A landscape with many peaks, sampled at points; each row gives a point and its height.
A climber steps from a point to whichever of its 2 nearest points has the largest rise for the distance, and stops where none of them is higher. Distance is the straight distance between rows; heights are no part of it.
Z972:  -3  -7  -2 -23 -11  15 -37   2 -18 -10  27  24 -22  22 -16   4 -17  -5  16  -5 -18 -37  28 -16 -19 -13   4 -23   2   3   9 -11 -31 -11   8  -4   8  26 -14 -29  -2  -3   4 -16  -7 -16  34  height 437
Z228:  27 -22  19 -21 -18   0  -2  -6  -3  -2  27   5  -9  16  28 -11 -18  -1   3  -4   6 -13   4  14 -14 -22  -4  12 -10  -5  -2  13   4 -27 -13   3  -3   8   4 -19   5   4 -10 -23   8  36 -15  height 395
Z168:   1 -20   5   8 -21 -19   4  -5   6   0  19  10  17  11  29  -6   9  -1 -15  23  25 -10   2  19  -6  -9  -1  13  -4  17 -10  12   8 -24 -18  16  -1  18  15 -13 -11   5 -21 -18   7  32 -18  height 346
Z418: -31  11   7 -10  -2 -15 -15  24  24   6 -15  -6   9 -30 -21  -4  34  -6  11   3  10  -3  -3  -8  15 -12   8   3  13   1 -32   5  -3  35  30  17 -15  -8 -49  10  14   7   1   6  -6  -8   0  height 33
Z314:   7   8 -11 -33 -16   7 -16   5  -7   6  22  13 -27  12   6   1 -12   9   0   6   8 -24  18  10 -14  16  -6  -8   8  10   9  11 -21   3  16   4   6   3  28 -11 -17  19  11  10  -4  -2  19  height 649
Z217:  10   6 -16 -21   1   4 -11   1   2  -6  25  19 -14  17  23   7  -1  14  11 -11  18  -9  31  30 -37  -5 -17 -10   0   8  14   2  -9 -24   8   4 -12   4  26  -1 -20  24   6  -6  -2   7  15  height 581
Z475:  -4  -9   9 -44   5   2 -13   7  -7  15   0  -6   1 -25  -3  -4 -28   0  18  -4   6   8  -3   9  12 -16   2 -17 -11 -15 -23   4  -7  31  -4  13 -40   2 -49   0  24  17   4   4   2  10 -14  height 53
Z958:  17   8 -35 -22  23  -3 -15 -10 -16   9   6 -12  11  11 -11  12 -15   9  12  -1   3 -12  -8   8   6  16  -3 -29   5  10  11  -8  -6  11   0  -5 -18   2  30  25 -10   7  -4  24  -8 -22  19  height 612
Z548:  -4  -4   3 -13 -16  -1 -29   0 -14   2  20  14  -8  13   9  -7   7 -20  12  20 -13 -12  22  12  -9   4 -10  14 -11   0  -8   0 -13 -22   8 -18  13  11  -1 -17 -14 -10  13 -14   4  14   7  height 499
Z802:   0   9  24 -21  30 -20   0  -3  -7   6  -7 -24  19   7   5   2  -4  22  26 -13  -2  -9  -2  -8 -11 -19 -11   0 -34 -35   3 -22   4 -21   9  -1 -48   3 -35  24   7 -10  11  -6 -12  15   3  height 533
Z352:  12 -19   7  29 -12  -7 -16  12  18   1  18  26  17  14 -15  -2  -2   8 -15 -14   5 -25   1 -10  -2 -23   0 -14   5  18  12  -3  -7 -20 -26  14  22  21  13 -27  -4 -19 -44  -5 -24 -12  24  height 168
Z460:  -3  -7 -12  -5   3   5 -42  -3  -9  -5  20  32  -2  35 -13  20 -14  -8   8 -15 -12 -23  14  -3 -22 -32   0 -40   7   6  12 -27 -25 -10  10 -20   7   5  -4 -19 -15 -12 -17 -10 -28 -20  37  height 486
Z112:   3   7  10  16  -5 -15 -15   9  13  -5  15  16  -7  12  -9  -8  -4   4  -9 -20  -4 -16  13  -1  -8  -6  -6   0   2  15  21  -6  -7 -21  -1   6  28   7  23 -19  -7  -9  -8   4 -26 -23  41  height 197
Z563:   6  37  -8   4   5  -4  30 -23  -1  -8 -26 -11 -10  -6  -3 -10 -15  12 -18 -13  -4  30  -6 -16  -5  16  12  -4  23   3   6   0  -3  19  -9  -3   1 -14  -4  14  -5  24   0  10   8 -11 -20  height 498
Z390:   9 -21   9 -15   4 -14  -2 -22 -12  27  18 -22  11  26  -6 -21 -21 -23   7  -1 -15 -11  10  11  17   9 -17  -9 -30 -17  -4  -1  20  -7 -19  12  -9  -6  17  20  -4  -6 -10   7  10  15   4  height 115
Z70:   1   2   2  10  -9  11  13  11  15  -8 -18  -7   3 -23  -8   1   0   5  -2  -8  15  12 -17 -21   8   9  15  24   5  11   1  13   5   3 -12  13 -12  17 -22 -19  20 -12  -2 -11  -3 -12  13  height 373
Z661:  -6   7 -16  -2   5   4   3  -9  -1 -12   8   3  -3   2  49  -2   7  22 -16   6  29  17  23  23 -32 -14 -18   9 -15  10  17 -12  -9 -10  17   8 -15   2  25  -2 -23  29   6  -6  -5  24   9  height 520
Z836: -16  13  15 -11   5 -28 -30 -13  -1  11   4   3 -10   0   2 -20 -15  -8   0   7 -24  17  19   8  13 -17   8 -15  -2 -26 -16 -21   1  21  32   1  27 -18  -7   4 -11  -6  15   9  -1   0  -4  height 523
Z808:  16 -27   9   0 -25  -7 -34   9  14   5  16   6 -19   1   8   5  15 -35  -5   9 -11   0 -28  18  18 -38   7  -6  21   1 -16  13  10  -3   5 -18  30 -25 -14 -14   4 -23   5  -1   0  -3 -13  height 757
Z594: -18  26 -16  29  18  27   2 -14 -23  -1 -18  14  -4 -11 -20   6   0   7  -3   5 -34  33   1  -3  -6  23   6 -12   5   0   7  -9 -30  18   7 -29  26 -12   2  -6  -7   8   6  13  -3 -25  -3  height 321
Z828:  -5 -26  10  16 -21   3  13   3  11   6   0  10 -14 -21 -14 -12  -3 -17 -28  22 -17  12 -13  -6  35  -8  19  -1  19   9 -14   7   3  11   0  16  43 -17  -7  -6   4 -10  -5  14   4   5 -13  height 761
Z984:  -2  13   4 -29  -7  12  13   3  10  15 -10 -11 -30  -4   0 -15 -24   6 -29  -8  -9   9  17  -8  -9   0 -20  -2 -11 -25  20   1  -4  30  12  36   5 -31  18  21   7  19  15  30  10  25  -3  height 413
Z818: -25  -6  10 -15  -3  -8 -28   1   6   5   5   0 -22 -26  16 -15  -2   0   8  19  -5  12  16   8  10 -22  14  -3  -1 -20 -16  -3  -6  46  35  26  13 -18 -13  -2   2   6  26   5   5  19 -11  height 483
Z268:   3  28   5 -46 -21  18   8 -12 -20   6 -16 -10 -22   6 -10 -10 -43  19 -18 -10   1   2  23  -2 -25  14 -16 -20   0  -6  23   2  -9  26  14  19  -4 -14  19   8  -1  33  13  25  10  18   6  height 416
Z347:   0  -6   3   3   5   8   1   9  -3  -8 -18  -1  17 -23  -4  17  37 -16  10  -1  15   8 -15   7   7 -22   7  17  12   2 -33   9   3   1  12 -14 -31   1 -51   0  26   9  -4 -20   1   1 -13  height 84
Z463: -12   6 -20 -15  18   3   5  11  13  14 -15  -4   5  -6 -13  10   0   5 -11   0   6   7  -5 -19   8   4  -2 -18   7  -5  -2  -2   1  35   3  11  -5 -25   2  29   3  12  -6  30   7  -2 -18  height 196
Z361:  22  -4 -17 -17  14   4 -21  10  -6  -1   5  15   8  35  -6  23 -19   8   8 -18   5 -25  12  -3 -24 -22 -13 -37   4   7  19 -12  -6 -16  18  -8 -17   4  11  14 -15   0 -14   4 -15  -9  37  height 547
Z518:  21   0 -26 -14   6   5  -5  20  -6 -14 -14   8  20  24   1  14 -16  16   2  -8  27 -33  17 -12 -19 -12 -20  -8  -8  12  20  -5   7 -20  -9  14 -35  28  19   3   1   3 -12 -10  -6   1  35  height 555
Z559:  17 -20 -19  12  11  35   1  -3 -31 -11 -12  12 -16 -12  12  25 -32 -10 -16   7 -24  35   5  -5 -10 -22  -5   3  -8   4  19  -3  -2   9   5  -8   7 -10  -8 -10   7   0  18  -5  17  12   9  height 591
Z574:   5 -32  28  13 -10   1   1  -3  11   9  43   9 -13  10  15 -29  -8   2  18 -13  -8  -8  25  11  -1  -6   8  20 -11 -13  -7  10  -6 -23 -11   5  12  20 -12 -36  -5 -11   0 -39   5  14  -6  height 450
Z531:   2  11 -29  22  29   4  30  -8  -6  -2  -9  -1   5   0   1  35  42  -1  21   8  -4  10 -32   6  -4  11   9 -18  15   7   7  -4   7   1  -6 -19  11  -4  24  36  -3  -9 -17  10  12 -31 -27  height 173
Z182:  15  18  -7 -27  16  -3  -4   3   3   4 -15 -12   5  10 -25  17   2  -4  12 -21  -6  -9 -25 -24   9  18  -5 -12   4  -6  -9   2   7  -3 -11 -23 -21  -1 -22  19  13  -9   1   4  -3 -25   1  height 613
Z805: -12  24  17  10  27 -22   6  -8  -1   4 -19 -25  12   7  -9  38  30 -10   9  21 -15   5 -15   7  12  -8 -11  -8 -10 -21  -9 -21  14 -28  30 -23  10 -25 -13  19 -15 -27  -7 -15   2  18 -12  height 619
Z618:  -5 -10  13  11   3  -8  -8 -14 -19   3   6  -2   6  -4   9 -11   5 -21  10  17 -13   7   8  10  16   0  11  10 -21  -7 -19   0   4 -11   2  -8   7   7 -19 -13  -4  -4   6 -13   3  13   0  height 551
Z569: -33 -16   9 -18  15  -7   0  19  16  24  -5  -5  10 -32 -18  -9   1   2  11  -2   6   9  10   4  24   2  15  -6  -8  -2 -33   6  -1  36   1  21 -25   6 -44  -4  10   6  -5   1  -9   7  -5  height 43
Z313: -19 -29  18  18   0   7  -8 -13   4   9  43  11 -32   3   9 -15 -18   1  20   1 -15  17  44  23   1  -5  16   7 -10 -16 -11  -7 -21   1   3  -4  21  10 -16 -34 -21  -5   1 -23  -4  10  11  height 501
Z809:  -3  26   4  17 -24  10  25 -29  -8 -19  -6   7 -12   0   1 -13   4  12 -16   6   0   8   2   7 -10  43  22  15  21  11 -10   9 -28 -15  -2 -22  17  15  -2 -13 -14  26   0  -6  12  -4 -30  height 430
Z635:  25 -11  -9   1  -3 -11  -5  -5 -10  -1  11  -9  19   2  14   4  18 -26   3  20  -5 -11 -17  16  16  15  -3  11   4  11  -3   9  23 -10 -36  -3  12  13  23  12   4 -12   2  -1  21  -4 -20  height 146
Z359: -36  19  -6 -16 -16  10   9   9   6  18 -13  -8  -9  -8 -30 -13  -7   1 -18  23 -12  -4  20 -20  13  47   0   4  -5   8   3  -1  -7  26   7  21  11 -11  11   8  -1   5  32  23   6  -3   6  height 582
Z840:  22   9 -21   2   4 -18  15   0   8  -8  -3   1   8   5  18   4  42 -19   4   5   4  -7 -38   7  -1   1   0  -2  24   8  13   7  23  -7 -24  -2  14 -13  34  36   5  -8  -8  11  20 -14 -30  height 161
Z169: -29 -21   6  10   5   1 -22   1   9   9  42  11 -29  -8  11 -14  -6  16  27  -1   1   1  31  30 -10   2   5  -4  -7   0   9  -1 -25  19  11   4  12   8   4 -25 -20   9   7  -5  -9 -13  27  height 548
Z873:  26 -26 -14  10   7   9   9  20 -15   2  -7   6  13  17  -6  18 -19  -5 -15   4  -5  -3   0   9  -2  -8 -30  -1 -23   8  21  -5  23  -8 -25   8  -1   5  37   3  -3 -28 -11   0  16  11  21  height 704
Z45:  -9   8  -1 -16 -12   5 -34  -6 -20 -11  21   6 -10   7  -8 -13   3   6  21  16 -16 -33  21  -7   4  16  11   9  -5   6   2   1 -28 -14   8 -12   9  33 -11 -30 -10  14  17 -11  -6 -12  19  height 451
Z892:   9  18  19  43  -9 -17  18   5  18 -36  -5  -6   0 -11   9 -11  30   1   8 -33  11   4 -37  -6  -2 -12  13  21  18   4   6  12  12 -31 -19 -11  19  14   9  -5  19 -12 -14 -14 -10 -24   0  height 435
Z992: -28 -15  -5  42   0  -4   7  21  30   2   8  11   6 -26   2  -5  27   9  -7   1  13   3  -8   6   6 -15   7   2   6   8   3   1  -2  10   1  14  10   0  11  -7  -9   0 -19  12  -4  -5  -5  height 259
Z302:  -2  -2   3   4  14 -15 -17 -16  -8   1   8   1   0  10   6  19  -1 -19  -2  15 -27  30 -12  14  11 -23   5 -14   6 -13 -16  -7   9   2  25 -26  26 -25 -10  15 -12 -17   3   3   3  -2 -18  height 568
Z985:  -7  -5  -8  37  17  -4   9  23  19   5  12   9   9 -11 -14  -8   5   1  -3 -13   9   2 -14  -7  12  -1   3 -11   0  14  15   4  18  11 -19  15   6  -4  30   1  11 -22 -19  15 -19 -22  19  height 239
Z279:   6  -5  31  -9 -38  -2  27   9  14   4 -13  17   5  20  -4 -11  -6  14 -26   3  17 -22  14 -22  -2   4 -14  32  -8   8  -9   0  13 -21   5  17   7  10   6 -18   0  -7 -19 -10   4  41  -8  height 275
Z865:  -5  14  11  -8 -32  -2  30 -12  12  19  -9 -15  -9  10 -32 -23 -15   4 -29  -4  -4  -3   6 -16  13  51  -4   0  11  -4   0  10   1  22 -10  21  19 -17  21   7  -9   8  10  17   3   0  -9  height 632
Z780:  30  11  21   1  10 -27   5  -4  14  -7   3 -14   7  18  14  -9  13  -1   3 -23  -3 -16 -18   2   2 -14 -10   9   0 -13  11  -6  27 -25 -11  -2   2 -10  16  18   2  -7  -1   0 -10   3   6  height 519
Z56:  -8   7  -6  11  18 -11  25 -12  -4   0 -26   0  23  -1 -11   3   6  -3  -6   2   5  20   7 -12   5   9   7   1  -5   6 -25  -7  -2  -7  -9  -9 -25   8 -40   0  -1   8 -22  -7  -4  12 -14  height 62
Z67: -18  22  -3  23  -1  30  -7 -14 -23  -7  -6   5 -10 -30  -6  -2  15  -3  13  18 -27  12  -5   6   6  33  15  14   4   2   1   2 -27   5  -6 -21  23  16  -6 -24   5  13  13   1   0 -32   8  height 341
Z515:  17  11  18  34   3 -33  21  -1  21  -7   7  -7  -7   3   5 -23  15   1  -9 -28  -2   1 -18   3   4  11   5   7  10  -4   3   7  19 -16 -27   4  19 -12  21   0   1  -8  -9  -3  -1  -7  -5  height 474
Z107:   8 -18  15  31  -5  11 -14  -4 -14  -7   3  -1 -11 -40  -7  -4   7 -11  17  -8 -11  18 -21  10  13 -17  20  17   1   2  -9  19   2   6   4 -15   8  12 -37 -25  24   0  12 -13 -14 -18   3  height 485
Z565:  -5 -40   7 -24  17  -1 -28  -4 -10  13  28   2   5   1   6  -3 -33   3  26  -6   0   7   9   7   2 -20  14 -24 -16 -16 -23   1  -3   7  -6  -1 -34  12 -35 -10  14   2  -2 -15   0  14  -3  height 64
Z598:  -1 -15  11  32   8 -12  -5  20  19   4  18   9  27  22 -16 -10  20  10   0 -26  -2 -26   2 -18  -8 -25 -12   1 -17   0   5 -16   4 -37 -22   5   4  19   1 -13   7 -29 -33 -21 -22 -12  13  height 141
Z303: -10 -11 -16  11  10  -8  -2   4   1  -4   1  -6  25   2  18   5  31   3  26  -5  31 -21  -9   7  -9 -10  12   2   3   4 -12  10  -9 -11  -9  -6 -36  31  -6   3  -8   9 -27 -25 -10  -6 -10  height 39
Z856:  18  -7 -15   4  -5  17  10   1 -24 -13 -16   0   4  -9  -5  14 -39  -6 -18   9  -4   8  -8 -13   7  -2  -5   6  -7  17  25   3  15   3 -21   6  -1  10  14  -1  11  -5   7   2  15   6  13  height 641
Z849: -28  11  -1 -38   0   8   9  24   6  33  -6   4 -15   6 -33  -6  -8   2   2   2  -6  -4  20 -14   1  44 -11  -8 -11  -9 -13   2 -12  22  -4  10 -10 -10  -1   1   2   9   8   8   7   3   7  height 545
Z174:   3 -18  13  14  -5 -15 -20  28  30   1  12  12  16  11   7  -7  37  -5   4 -16  15 -34   6 -15   0 -35  -7   3   0  -4   3  -2   0 -26   0  -8  -7   7 -17 -14   8 -23 -13 -21 -17  -1  -4  height 116
Z84:  -8 -11   9 -24  -9  13  -2  20  23   9   2 -14 -31 -28  12 -14 -14   8  -9   0   4   6  -4  -5   7 -18  -4   8  -1 -21   7   7  -1  36  13  25  10 -27 -12  11  15   7  19  22  17  10 -11  height 447
Z125: -26   3 -29   9   7  10  16   8  20  -5 -29  17   5 -25  -6   6   6  15 -33  11  19  10   4 -25   0 -14  12 -13  25  17   2   4  -3  29  12  29  -3 -17   2  19   2  18 -10  18  -4  10 -15  height 212
Z626:   0 -12  -2 -10   4  -6 -16  28   6   0  -9   1  17   3  -2  13  20 -14  16  -6  14 -20 -13 -14   9 -30  -2   0  11  -6 -19   4  -1  -2  13 -14 -28   6 -32  -2  19 -15  -4  -2 -11   3   4  height 97
Z996: -14 -13  -2   6 -21   5   7  36  28  -6  -5   7  -6 -19  15   6  41  -2   2  -5  24  -6  -7  -2  -5 -14  -6  19  14   5  -7  10   0   3  17   9  -4  -4  -8  -5   5   3  -1  -4   6   9 -10  height 284
Z400: -10 -11  15  14 -35  16  43  -7  14   6  -5   1 -16   4 -19 -20 -29  -2 -42   4 -10  20  -6 -20  21  25   7  12  12   9  -6   9  -5  18  -3  14  33 -12   9 -10  -4 -12  -2  12   3  -2 -22  height 691
Z10:  -9  26   0   9 -16  24 -17 -20 -34 -14 -18   8   6  -9 -19 -10 -10  -4  -1  26 -29  -9   9  -3   3  38   2  15  -5  11  19  -7 -14 -12  -8 -16  29  26  14 -17  -5   0  28   5   0 -15  27  height 364
Z926:  -6  23 -14 -20 -15  -1   8 -24  -9   8 -13  -9  27   4 -28 -12 -20  18 -19  11  18 -15  18 -17   2  47   2 -19   5  17   9  -1   8   4 -15  21 -22   4  19  18   3  20   0  18   1   5  10  height 529
Z881: -10   1 -21   4 -10  26  40  16  23  -8 -13   7  -5 -16   0  18   0  15 -29  -1  28  17  -4 -28  -8   6   4  12  16  19  15  12   2  22   2  22  -8  -7  11  -5  11   9 -17   9   3   9 -11  height 227
Z983:  -7  39  -5 -23  -9  16   8 -20 -29  -1 -42 -18  15  -1 -11  -2 -24  12 -21   1  14   1  17 -16 -22  36 -15  -6  -6  13  18 -13   2   6  -6   2 -34  -2  -5  17  14  26  18  22   7  18   1  height 492
Z294:   0  20 -10 -18   2  -6 -17   7  -2 -17 -19  -8  -4 -10  32   5  14  -3   3   7  22  -5 -13  -1  -9 -33  -4   4   9 -10  14  -9  -6  17  36  -2 -20  -5   1  21   3   8  28   5   0  11   5  height 455
Z351:   2 -57  -9   6  18   0 -20  -4 -11  17  39  -6  19   9  13   9 -29 -14  21   5  -6  18   1  27  15 -18   7 -16 -15  -9  -8   9  20  -2 -15  -3 -19   3  -2   1   0 -15 -11 -12   4  12  -2  height 79
Z829:  19  -5 -13 -11  11 -10  14   1   5   4 -10 -11  27  21   6   4   7  15   9 -11  18 -24   9  -8 -12  -1 -27   0 -26  -8   7  -6  13 -21 -19  14 -35   7  16  17   0   3 -16   2 -13  19   9  height 621
Z866:   5  12 -11 -29  19 -21 -28   3  -1   1   8 -14  10  15  -4   4  10  -3  27   0  10 -38 -16  -9   0   4   1 -26  17  -4  -7  -2  -8   8  11 -18 -22  11   5  19   1   2   3  12  -7 -28   6  height 656
Z739:  12 -30   4 -22  13 -16 -27 -16  -7   7  44 -12  16  33  13  -6 -12  -9  14  -9  -1  -8  -8  26   6 -15  -1 -16  -8 -15  -1   4  16  -9  -7  -4 -11 -11  16  12 -12  -7 -10   4  -4  10  -2  height 96
Z476:  18  15   0   5   0   3 -15 -28 -24 -17  -3   8 -10  26   9  20  11 -25   2   6 -14   8 -22   6  -5 -13   6  -4  21   2 -11   0 -12 -20  15 -48  25  -8 -15  -4 -12  -6   1  -6   0 -16 -11  height 620
Z100:   4  -3  10  -6 -31  -8  17  16  27  -5  -5  13   7   2  17  -4  28  -1 -15  13  30 -20  -8  -4  -3  -7  -8  17   9   8 -22  14   6 -15  -8  -1  -6   5   7  -9   4  -7 -23 -11   9  28 -21  height 311
Z625:  22   1   7  10 -19 -12 -19 -12 -14 -13  -1   0  -6   5   6  -6  18 -35  -5  10 -25  -6 -31   3  21 -11   9   7  18   5 -13  13   9 -27  -5 -31  33  -8 -13  -8   4 -18   7  -4  15 -12 -10  height 680
Z160:  14  18  12  26 -21  18  44 -26  -7 -13 -14   4 -15   5  -8   0 -31  11 -24 -26  -1  31   4  -6 -17  29  13  11  21   1   0  13 -10   3  -9  -8   8  -4 -10 -20 -15  21 -11  -7  12   0 -28  height 464
Z33:   5 -16  13  13   6   5  22   1  -2  10   3  -7  -2   6  15  -4  17 -24   0  15 -21  23  -1  21   7  -1 -14  26 -26 -20 -12   6  13  -9  -7  -8  10 -22   2   4  -5 -13   8 -12  20  30 -26  height 610
Z330:  -7   4 -20   7  12  -6  -7   5   5 -23  -4  10  -7  -3  44  27  25  -1 -14  11  24  16  -1  15 -29 -39  -5   5   3   8  22 -19 -11  -5  35  -5  -3 -10  14  13 -11   1  18  -3 -13   6   1  height 471
Z497:  -2  26 -20   0  24   1  27  -1   1   7 -27  -7   6   0 -22  19  22  -4   4   3 -13   7  -8 -18   3  36  -7  -8   7   2   4 -18   7  18   0  -7   1 -18  13  40  -2  -6  -1  17  14 -20 -19  height 184
Z860: -11  12 -35 -19  -3  -1 -12  -6  -5   8   5   2   7  -3  -8  -7  -3   7  -6  25  11 -19   4  -7  14  33   7 -25  18  24  11   6 -15  25   4  10  -2   5  28  18  -9  23   7  30   1 -10  -2  height 571
Z916:  16 -15  -4   7  12  29 -18  -3 -19 -14   1  16 -19  -5  11  28 -10 -10  16   5 -15  35   1   9  -6 -24   2   5   1  -9  -4  -6  -1  -3  18 -29   6 -10 -30  -8   8 -10  17 -16   1  -2  11  height 549
Z827: -11  18   6 -29  14 -13 -18   0  -6 -15 -16 -15   7  -4  34   0   9   9  18   0   8 -12   5  -2  -8 -22  -6   6 -22 -22   0 -22  -3  -3  31  -1 -39   4 -25  17  14   5  26  -4 -12  17  15  height 489
Z219:  17  -7  -8 -22   6   6   5   2 -18  18   4 -20   2   4   0  -6 -13 -23   8  16 -12  -9  -6   7  21  28 -16  10 -24  -7   2   5  21   0 -24   5  -1   3  21  14   9  -8  18   6  25  -1   2  height 132
Z921: -15   6 -10  30   1   5  -8  16   5   2   3  15  -3  -8 -13  -1  10   0  -9  -2 -14  -2 -11  -7   1   9  -3  -8   5   9  21 -10  -7   5  -8   0  33  -1  37 -10  -2 -17  -2  21 -14 -27  36  height 221
Z184:   9   8  18 -32  36  -2 -15  10  -4   3  -9 -15   3  -4 -13  21 -11  17  35 -27 -15  -9 -16  -5   0  -5  -4 -19 -14 -19  -1  -6  -3  -6  12 -16 -40  11 -44  14  14  -7  17  -9 -10 -21  10  height 576
Z298: -15   5  -8   2  21  -8   2  -3  -5   9  -2  -2  31   8  -3   5  24   0  21   0   8  -5   6 -13  -1   8  -2   1 -20  -3 -22 -14  -7 -25  -5 -10 -41  23 -24   1  -5   3 -19 -17 -15  -4  -5  height 51
Z206:  15  21  22 -23 -37  22  16 -30 -33  -1 -32 -19  -3  14 -16  -8 -48   9 -22 -19   2 -10  25 -14 -27  29  -4  -9  -1  -2  10   8   8  -8  -6   7 -15   0   1  -1   5  30  17  12  13   6   1  height 454
Z932: -17  21 -16   8  28  10 -14   0   0  -8  -6  16 -15 -10  -2  16   6  11   5   7  -9  22  10   6 -17  -8   0 -11   5  -4   8 -23 -17  16  33 -15  16  -6   4   2 -17   4  12  14 -10 -19  11  height 301
Z660:  -3   6  18  31 -13 -14  10  -3  16 -26   4  -1 -10 -26  14 -20  -4  23  -3 -22  20   5 -16 -13   3 -12  24  19  15  16   7   8   5  -5  -1  10   7  15  -4 -16   5   7  -1  -7 -15 -16  12  height 401
Z42:  -8   3  -6  -3  10   2  13  -1  10  15  20  -8 -21  -7  -2 -16 -15  10  -3  -3  -9  15  10  12   4  30   9   5   5 -12  -3  14 -20  31  -4  10   8  -8  13  -1 -13  18   5   6   7 -17 -15  height 557
Z75:  -2  18   9  42 -24  20  12 -31 -16 -27  -9   9   0 -10  -7 -12 -18  19 -15   7 -10  10   2   7  -6  38  18  21  15  20  20   4 -13 -15 -13  -9  32  20  15 -23 -14   9   8  -2   0 -17   8  height 397
Z377:  17 -21   3  13  12  27 -21   1 -11   1   3  -8 -14 -23 -12  21  16 -19  29   2 -25  32 -19  26  10 -23   7  10 -10  -9 -15   9   3  19  15 -28   4 -10 -37  -8  21  -5  24 -15   5 -17 -12  height 515
Z427:   3  -5 -10  15  13   3  32   2   0  -8 -11  -9   7 -22  15   9  28  -3   5  -4  22  25 -13  10   0  -6   4  18   1   0 -19  10   8   4 -13  -8 -25  -5 -24   4   6  12 -17 -12   9   9 -37  height 74
Z649: -10  -9  -9 -19   8  -2 -27   3  -3  12  30  -6 -20  -9   5  -9 -11   1  24   7  -4  -6  14  20   0  11   7 -12   5  -4  -2  12 -15  33  14   1   6   0   9  -6 -14  12  17  15   7 -19   0  height 593
Z250:  42 -19   9  15  -6  -6  17  -4  -6   4  -9  -7  25  22  -4   0 -27  10 -15 -27   6 -14   6  -1 -11 -13 -22   5 -16   8  15   1  31 -22 -43  21  -3  17  29  -3   6  -8 -30 -18   3  11  19  height 818
Z769: -10   4   8  -9 -35  12  32  19  30   5 -14   6   1   9 -10  -6 -12  23 -29   1  26  -4   3 -27  -7  19  -5  14   0   2   1   4  19   5   5  28 -10  -4  10  -7   5   1 -13  11   0  24   1  height 246
Z714:  29  -1   3   5  -4 -13  18   7  18  -5 -10 -15  22  11  15  -5   5  15  -6  -3  22 -16   3   1  -5  12 -18  21 -13  13  20  -5  26 -16 -36  30  -2  10  43   9  12  -4 -15  -6  -3  16  18  height 705
Z864:   2  29  15  20  17 -29  15  -1  -4  -8 -22 -17  11   2  -1   5  18  -2   2   3 -12  -9 -23  -9  11  -1 -14   0 -10  -7   7 -22  23 -27  12 -13   6 -15  15  25   0 -29   9  12 -11   3   4  height 569
Z560: -19  -4  11   8  24  -1  25  -6  -4  11   5 -10  12  19  -1  37  25 -17  15  12 -16  27  -6  20   3   0 -10   9 -19 -16 -23  -6  12 -25   7 -19  -2 -31 -17   9 -12 -20 -14 -18   9  24 -28  height 674
Z103:  11 -37   8   5 -24  -3  -3  19  14  -6   8   0 -12 -18  16  -1   6 -18 -19  17   5  -6 -27   9  19 -23   3  21  14  11  -2  15  13   1  -7  12  27  -7  13 -12  11 -21   7  -3  16  11 -17  height 853
Z817: -14  27   9  14   7  -8  20 -22  -2   5 -15 -10 -11 -20 -17 -24 -25  13 -12  -3 -20  40   2   2  17  29  28  -9   9  -2  -6   4 -17  31  -2   6  16  -4  -8   1  -8  15  16   5   7 -24 -24  height 524

For each start below, name the point where the climber stops.
Z268 => Z866
Z984 => Z103
Z660 => Z560
Z739 => Z649
Z972 => Z250
Z463 => Z649
Z594 => Z649
Z418 => Z649
